Each row is a point on a landscape with many peaks, with its height.
From any point a climber takes the steepest step (rise divided by distance) to one of its 2 nearest points. It stops when none of these is higher. Distance is the straight distance between rows; heights are no part of it.
K_808: [159 160 152 156 131 176 104  87 115 131 181 173 127 129 181  82  97  85
 168 106 152 156 111 101 117 174]  height 38.8
K_197: [143 145 126 115 119 110 128 135  97 135 121 112 147  87 143 124 148 157
 140 156 140 132 101 143 152 136]  height 54.7
K_220: [169 132 103 104 106 150  53 137 125 117 145  75  82 116 104 158 139 134
 125  91 110 141  94 171 160  95]  height 57.1
K_347: [170  71 164 149 144 156 146 160 163 149 102  61 112  72 126 155 165 170
 127 127 136 112 170 113 113  72]  height 4.3
K_723: [114 103 195 112 152 132 149 135 167 119  47 124  96 110  81 119 170 137
  99 148 125  92 163  97 107 113]  height 55.7
K_790: [146 108 152 126 128 131 168 171 102 139 113 142 155 108 147 173 153 176
 144 132 121 153 146 121 146 112]  height 58.7
K_883: [135 112  94  89 108 139 117 175 126 152 167 183 113 145 133 150  73  84
 170  71 142 129 167 118 110 140]  height 45.6
K_171: [112  87 136  96 128 148 165 138 177 145  71 176  98 132 108  93 106  97
 123 145 161 129 208  89  84 114]  height 63.4
K_35: [ 81  90 115  82 132 127 159 159 159 123 102 180 101 158 116 124  83  90
 133 110 132 109 224 103  88 118]  height 69.6
K_719: [157 101 170 120 121 138  75 113 108 149 135  64 115  80 125 157 176 165
 176 125 125  89 113 170 135  99]  height 23.3
K_348: [124  91 128  74  94 120 121 183 121 136  83 117 116 119  85 169 129 148
 117 104 124 130 134 143 145 103]  height 43.8
K_948: [121 160 159 158 124  84 136  79 110 114 109 117 156 133 130 106 195 145
 121 154 102 125  93 133 140 173]  height 35.6
K_292: [ 83 150 131 102 146  69 116 137 168  96  85 118 113 157  70 156 137 118
  85 101  59  78 153 150 137 112]  height 70.2
K_922: [103  86 154 127 151 125 171 125 174 136  56 163 120 128 112  86 144 115
 104 166 131 104 194  87  82 123]  height 60.2
K_819: [112 161 134 154 141 110 157 117 109 146 128 173 186 133 147 134 147 127
 162 154 143 111 136 134 112 139]  height 38.5
K_826: [ 88 138  87 130  85 140 143 119 121 122 131 151  91 208 142 107  31  92
 136 154 158 156 102 109 122 188]  height 55.6
K_498: [104 138  82 135 193 102 173 120 157 101 103 141 149 176 127 142 120 117
  95 125 102  65 186 128 106  67]  height 30.5
K_857: [139  81 204  90 130 148 135 160 172 130  81  92  71  85  71 130 150 138
 104 122 131 112 152 125 116 105]  height 48.1
K_238: [ 95 142 115  92 139 112 156 138  97 144 139 154 176 156 135 144 118 107
 122 132 125 153 141 131 154 159]  height 73.8
K_526: [ 90 115 115  91  79 133 129 178  97 136 106 158 152 138 113 157 109 132
 110 126 120 135 111 150 147 116]  height 38.7
K_333: [ 84 177  94 150 181 111 141 106 116  85 136 167 185 182 126 129 123  98
 128 122 106 128 165 134 112 125]  height 33.2
K_382: [ 88 155 150 107 153  86 135  98 126 116 111 117 145 129  98 141 160 151
 102 146  65  92 113 172 104 135]  height 81.8
K_446: [109 116 140 114 176 106 160 138 189  82  63 133 116 144  87 121 158 137
  72 140 100  78 175  92 109  92]  height 50.0
K_139: [107 104 215 125 179  89 145 141 128 147 114 118 132 120  98 149 174 159
 136 132  86  85 124 123 134 135]  height 59.0
K_896: [186 147 152 140 114 124 106  92 125 109 117  63 107 109 120 112 153 156
 156 148 151 169  76 155 142 131]  height 13.2
K_941: [132 115 121 114 131 139 163 157 139 177 151 191 130 109 166 127 155 128
 166 109 146  92 179 101 112 122]  height 33.1
K_389: [132 158 173 104 143  94 118 141 122 155 133 108  96 134  85 142 151 144
 112 126 103 114  78 145 158 152]  height 73.1
K_196: [185 118 110 163 129 165 119 157 135 151 129  83 142  91 114 172 152 164
 103 120 125 137 132 148 150  78]  height 5.0
K_644: [138 102 163 172 129 137 141 155 110 164 145 101 152  74 120 150 171 161
 141 132 129 110  91 122 127 105]  height 51.7
K_476: [193 124 127 185 127 135  99 124 138 122 164  52 152  70 143 140 173 168
 119 131 112 143  64 129 158 110]  height 31.5
K_31: [111 105 177 126 133 107 183 151 112 163  98 139 130 128 133 159 162 155
 125 146 112 119 169 118 115  96]  height 62.4
K_584: [109  98 113  90  93 123 137  96 133  93 103  99 113 146 106  94 100 137
  73 147 130 173  67 140 141 172]  height 77.7
K_794: [ 89 144 129 144 187 117 176 126 137 161 103 178 138 148 146 128 171 125
 133 136 124  78 206 104  98 117]  height 67.1
K_930: [100 162  83 161 211 113 151 100 139  99 137 165 192 164 154 136 136 126
 123 131  86  75 170 138 119  86]  height 32.0
K_758: [117  98  66 137  48 128 101 139 107  95 108  80 113 142 109 126  96 120
 101 124 125 167  80 146 163 140]  height 81.4
K_385: [153  84 185 117 123 122 104 131 129 150  99  77  99  79 139 150 180 178
 177 122 128  68 134 133  93  99]  height 29.5
K_984: [124 106 167 130 126 103 129 123  95 134  94 106 140  83 130 146 181 172
 196 138 129  65 139 134 112 123]  height 34.4
K_52: [199 126 167 171 132 122  80 128 148 124 166  69 115  72 130 146 158 141
 164 116  96 137  69 137 158 105]  height 23.4
K_676: [146 139 194 118 159 101 118 115 109 142 133 124 125 117  93 134 187 160
 158 127  98 104  74 119 144 149]  height 66.5
K_936: [112 105 103 101 136 145 153 206 121 170 126 153 118 137 141 154 114 122
 116 107 156 127 174 113 121 135]  height 72.1
K_715: [146 133  82 171 113 185 127 108 136 102 172 126 153 103 191  85  79 100
 106 133 182 191 111 114 121 111]  height 32.8
K_979: [141 157 125 112 117 176  85  78 126  92 154 155  85 179 143 101  46  67
 144  97 167 141 113 121 103 192]  height 46.2
K_515: [152 129 116 107 124 140 135 153 133 163 179 193 126 100 159 115 112 101
 197  87 140 117 161 126 101 126]  height 37.8
K_267: [127 108  87 107 114 148 134 202 127 173 137 133 137  96 159 148 103 131
 120 122 161 134 155 108 131  81]  height 65.3
K_588: [187 102 188 160 137 139  66 125 157 139 150  43 108  86 123 167 167 152
 168  93 138 101 131 168 117  73]  height 16.9
K_943: [151 123  88 115  86 144 122 116 126 126 154  84 133 110 122 120 117 142
  82 155 149 159  87 152 150 120]  height 77.1
K_788: [ 97 137 120 121  77 143 121 130  92 108 114 155 134 152 125 137 124 136
 101 157 114 162  89 161 136 142]  height 36.4
K_484: [155 109 104 196 107 155 136  97 157  99 158  98 130  87 202  71 119 130
 113 153 167 189  98  89 113 110]  height 29.7
K_217: [134  85 156  83 138 140 150 145 139 169 105 101  87  77  70 133 148 164
 119 132 126 104 144 138 117  92]  height 41.0
K_82: [121 136 111 121 101 141 143 116 134 149 167 197 137 170 138 123  64  86
 141 139 134 136 139 150 139 170]  height 66.1
K_708: [114 110 137 170  94 153 139  75 133 110 141 128 143  97 208  72 132 137
 122 159 168 171  93 108 116 154]  height 27.3
K_949: [ 83 137 112 111 148 128 148 175 118 152 129 189 154 158 137 149 102  95
 123 104 129 134 180 122 124 158]  height 77.8
K_521: [ 87 166 103 134 117 108 146 101 113  87 108 164 146 168 123 114 132 125
 109 167  91 146 112 151 129 155]  height 35.1
K_462: [136 138 119  86 123 113 147 111  93 106 119 127 148 124 126  99 132 142
 133 173 158 154  95 117 158 157]  height 50.6
K_86: [178 145 131 137 134 148  22 125 140 113 175  88 107 118 111 135 151 140
 133  85 117 176  87 151 148  92]  height 48.2
K_952: [139 120 188 152 126 121 139 119 108 159 144  79 145 100 103 120 178 165
 162 136 114 128  61 128 131 146]  height 59.2
K_697: [132 139 105 107 132 139 136 164 103 166 142 148 162  77 157 128 109 136
 138 144 168 129 138 126 142 121]  height 59.5
K_628: [112 135  99 120 115 131 149 114 109 124 134 152 138 168 149  74  92 121
 114 150 162 200 112 113 134 194]  height 42.8
K_154: [ 98 115  78 123  83 143 152 145 125 136 130 157 129 163 141 131  62  89
 115 142 125 127 120 168 148 168]  height 62.3
K_430: [ 89 165 102 115 164  77 140 127 167 117  95 133 157 146  89 142 141 123
  85 143  64  81 141 151  96 109]  height 77.4
K_9: [168  93 129 208 106 133 137 124 122 146 165  61 167  81 146 122 165 171
 152 142 129 124  90 122 148 111]  height 41.4
K_787: [141 184 121 133 186 112  76  94 138  95 176 169 136 190 119 134  46  64
 114  70  61  90 138 129 107 151]  height 40.1
K_424: [167 132 128 162 108 193 120  86 130 116 176 145 136 116 189  76  93 101
 157 124 190 191 124 120 116 144]  height 36.0
K_709: [139 104  63 131  72 148  86 127 150  80  97  48  90 145 118 109  99 146
  81 122 137 200  76 116 147 131]  height 70.0
K_859: [ 95 160 127 122 181 120 145 132 134 137 125 200 144 184 121 143  87  83
 134  88 129  90 202 118 123 123]  height 73.7
K_955: [129 180 140 118 207 127  97  93 134 122 155 187 135 174 142 140 104  62
 129  67  80  81 174 127  96 155]  height 37.7
K_301: [134 129 120 115  75 125 119 110 128 114 138  58  88 118 120  95 143 137
  86 151 145 161  72 142 147 159]  height 86.8
K_63: [110 117 144 141 134 109 150 138 112 145 114 144 164  74 149 135 144 152
 186 156 160  89 153 127 106 122]  height 37.0
K_937: [ 85 137  79 134  93 108 142 131 109 121 111 142 116 211 115 147  61 104
 115 140 134 122 107 144 133 169]  height 58.5
K_900: [138  94 155  97 114 139 123 175 123 128 100 121 126  97 137 177 181 162
 123 117 100 131 146 135 149  96]  height 51.8
K_511: [187 135 171 164 129 132  59  99 136 118 159  77  83 110 135 110 152 149
 185 119 136 142  61 135 153 134]  height 17.0
K_632: [ 71 139 135  96 106  78 139 158 124 124  84 130 115 152  71 172 117 117
  92 118  85  94 119 144 165 140]  height 62.5
K_188: [174 121 151 115 132 143 103 161 151 147 118  85  83  74  70 133 168 164
 136 100 134 111 146 142 132  58]  height 35.5
K_266: [100 108 136  97 149  86 171 167 135 147  94 164 114 164 124 152 142 139
  90 135 115 113 182  99 120 113]  height 65.9
K_251: [172 100 189 109 161 158  82 145 151 150 105  77  62  78  95 125 164 169
 161 110 151  91 139 121 116  88]  height 26.8
K_25: [129 142  76 118 104 175 112 131 110 123 158 145 108 170 143 111  33  82
 155 111 176 163 108 115 120 163]  height 51.3
K_598: [143 121 143  75 115 141  78 161 130 136 140  96  69  92  72 154 155 140
 144  92 124 123 109 156 146  82]  height 45.5
K_372: [ 80 142  89 104  98  93 141 127 109 103 106 134 111 176  79 168  96 114
  93 161  94 102  89 156 157 155]  height 57.9
K_987: [ 86 153 121 109 161  71 156 145 107 126 113 146 158 172 115 159 154 134
 100 137  92 122 143 114 137 141]  height 69.8
K_181: [ 68 102  97 104 158  79 164 158 156 110  97 157 130 165  96 116  85  91
 108  97 120  99 208  95 107 110]  height 77.6
K_921: [107 203 122 148 161 114  86  75 134  95 159 170 115 210 127 116  46  63
 108  78 108 117 127 126 107 170]  height 42.1
K_809: [127 123  73 126  71 168 146 124 132 130 144 118 133 130 149 134  81 113
  95 162 160 150  95 160 149 148]  height 68.9
K_433: [126 108 155 180 104 134 156  82  99 118 132 107 168 106 189  99 146 147
 144 174 161 131  86 131 118 166]  height 25.5
K_214: [128  79 135 114 138 144 165 176 137 170  96 166 123 115 153 123 164 140
 152 132 155 120 199  73  99 102]  height 29.4
K_711: [108 139 119 133 192 120 172 113 154 135 122 189 130 157 129 111 121  93
 146 111 127  83 226  88 110 105]  height 69.9
K_78: [136 153 131 145 120 133 153 119 112 143 158 176 148 134 181  94 113 109
 140 145 158 169 108 104 125 180]  height 41.1
K_370: [111 160 139 163 126 109 156  76 111 134 148 168 177 149 158  96 137 111
 151 155 160 126 126 110 113 183]  height 39.6
K_827: [188  99 146 164 155 136 102 135 166 138 138  41 131  68 119 172 169 154
 132 102 111 109 149 128 147  57]  height 10.3
K_213: [ 84 170 105 135 144 143 142  79  94 109 131 184 162 182 138 102 113  92
 121 146 125 163 139 139 111 150]  height 34.2
K_587: [169 127 102 187  99 153 136 123 124 148 168 128 159  88 166 117 146 144
 147 146 163 140 105 128 128 120]  height 33.0
K_236: [178 130  97 165 104 131  90  84 143  87 152  55 100  98 144  95 141 157
  97 157 125 185  74 118 123  77]  height 36.7
K_940: [131 124  99 109 109 143 123 123 104 106 117 111 146 122 155  76 112 147
 105 156 179 200 103  98 148 152]  height 46.0
K_102: [143 143 162 101 112 126 117  99 118 132 159  98 103 124 109 133 167 139
 100 138 110 149  73 153 148 158]  height 79.0
K_639: [186 148 128 183 134 133  40  72 128  91 165  61 110  93 126 110 153 143
 113 119 117 183  72 120 148  93]  height 41.5
K_742: [131 113  68 115  98 153 110 181 120 143 183 165 143 122 156 141  80 107
 148  93 158 149 136 119 130 112]  height 55.3
K_592: [105 182 117 140 140 153 112  81 115 109 146 181  97 181 144  97  61  57
 135 119 128 135 134 134 103 199]  height 43.6
K_935: [102 142 142 154 144  66 156  92 105 119 107 150 178 126 130 119 187 137
 145 147 101  89 132 115 140 133]  height 37.2
K_517: [149 122  85 104  85 138  72 161  98 110 117  69  95 124 104 131 122 138
 115 111  93 167  95 154 171 135]  height 68.2
K_518: [114 170 134 139 138 116 140 100 130 119 156 204 148 177 131 141  74  82
 152 107 121 114 163 137 131 154]  height 70.1

For each start below, name the point where the climber stops.
K_213 -> K_949
K_819 -> K_949
K_808 -> K_949

For each start below, name every point that the climber comes to, in order.
K_588 -> K_719, K_385, K_984, K_63, K_819, K_370, K_78, K_628, K_940, K_462, K_197, K_697, K_267, K_936, K_949
K_333 -> K_213, K_521, K_788, K_526, K_348, K_900, K_790, K_31, K_266, K_987, K_238, K_949
K_708 -> K_484, K_715, K_424, K_808, K_78, K_628, K_940, K_462, K_197, K_697, K_267, K_936, K_949
